Points, in no order, along strands that fork, close into loops and pass close to each other.
(in the rows, 128 means zero)
Points whose rows are less than 39.6 apart are linked; no others are. Some points are linked to none.
Kige: [132 172 133 130 143 139  50 148  82]
Nul: [120 178 127 150 148 145  62 139  89]
Riv: [142  75 119 126 123  90 137 142 107]
Vemip: [152 106 141  72 122 107  76 158  88]
Vasom: [125 101 123 111 116 128 173 114 157]
Topam: [135  85  96 133  96 128 214 107 171]
besi: [120 169 145 130 144 143  85 133 116]
vepi: [140  78 114 110 114 114 159 130 131]
sud: [148 140 145 113 139 113  52 163  76]
mudob: [111 191 159  91 137 171  95 113 155]
kipam: [118 142 132 194 139  98 139 130 123]
dut: [142  91 133 145 136  79 113 150  89]
batom: [ 93 205 128 168 146 169 110 106 140]
padap: [100 208 119 150 147 173  72 116 109]
Lapi: [108 161 151 125 138 145 127 115 153]
palik: [132 103 131 158 136  84 132 144 105]
rivum: [113 133 138 157 130 110 162 118 149]
nidu: [ 94 195 132 179 147 157 122 108 143]
lorus: [125 152 155  79 130 145  99 127 136]
Temi: [150 127 146  92 134 111  62 162  82]
dakop: [152  70 120 100 119 100 122 148  99]
rep: [134 110 138  92 125 123 123 131 128]
pilo: [106 171 146 150 142 144 123 115 147]
tov: [ 98 187 125 195 145 138 126 116 130]
mar: [143  88  93 119  89 152 223  98 188]
nen: [127 145 150 101 135 132 102 132 127]
Lep: [162  84 133  66 116 102  82 166  80]
Mapot: [170  52 102  76 106 122 129 147 105]
vuzep: [121 101 122 134 120 107 171 122 145]
fibab: [140 103 139 114 133 102 105 145  99]
sunuz: [171  47  98  93 108 114 141 147 103]
Bunom: [147  65 107 119 114 102 158 136 120]
Zisun: [162  66 116  76 112 112 114 150  97]
Podu: [105 179 120 188 148 137 103 125 110]
Kofil: [ 84 205 143 164 141 167 149  93 180]
gok: [142  74  97 123 101 127 196 115 158]
vabiz: [130  85 112 146 113  96 183 121 142]
mib: [ 94 209 122 164 146 174  93 109 129]
vemi: [107 199 148 122 144 175  95 114 145]
miriv: [134  93 126  97 119 118 141 128 131]
Zok: [114 124 130 177 127  90 176 121 144]
Gek: [112 141 146 126 133 131 142 117 151]
kas: [107 161 139 169 141 127 139 119 142]
mevo: [134 122 141 131 139 108 103 142 104]
Rit: [117 173 160  86 134 159  97 123 147]
mekub: [138  92 102  88  98 168 200 100 184]
Lamiv: [113 150 136 181 140 110 140 125 131]
Nufen: [149  89  91 104  90 175 221 100 197]
Dake: [131 125 146  96 131 123 109 135 122]
nudub: [128  93 110 101 106 145 189 108 171]
Beme: [ 90 195 139 178 140 150 146 102 163]
Puf: [110 134 139 137 131 119 152 117 150]
Zufu: [113 187 146 123 144 162  88 121 133]
Mab: [151  91 135 105 130  91  91 156  86]
fuvu: [139  74 103 134 105 107 188 123 144]
valo: [112 178 119 175 150 144  80 131  97]
Rem: [126 148 144 140 145 123  94 137 111]
ton: [173  62  90  97  96 162 190 119 164]
baze: [162  48  99 110 110 102 147 145 105]
fime: [139 158 139 122 143 128  52 154  79]
Vufe: [123 118 132 176 136  88 142 136 117]

A tip is a point with one link. Name the tips that can be reached along the links from each point below, in the order of the rows.
nen -> Mab
Podu -> padap, Lep, Kofil
palik -> dut, Zok

How many points has the smallest loop of links through each point below? Write - if it is on no loop.
vabiz -> 10
Mapot -> 7
rivum -> -

Name the points in between on the shortest way along the links from the first point to the second, in order.
vuzep / Nufen -> Vasom > nudub > mekub
Podu / Temi -> valo > Nul > Kige > fime > sud
miriv / vemi -> rep > Dake > nen > lorus > Rit > mudob
valo / mib -> Podu > tov > nidu > batom
gok / Vasom -> fuvu > vabiz > vuzep
Lapi / kipam -> pilo > kas > Lamiv
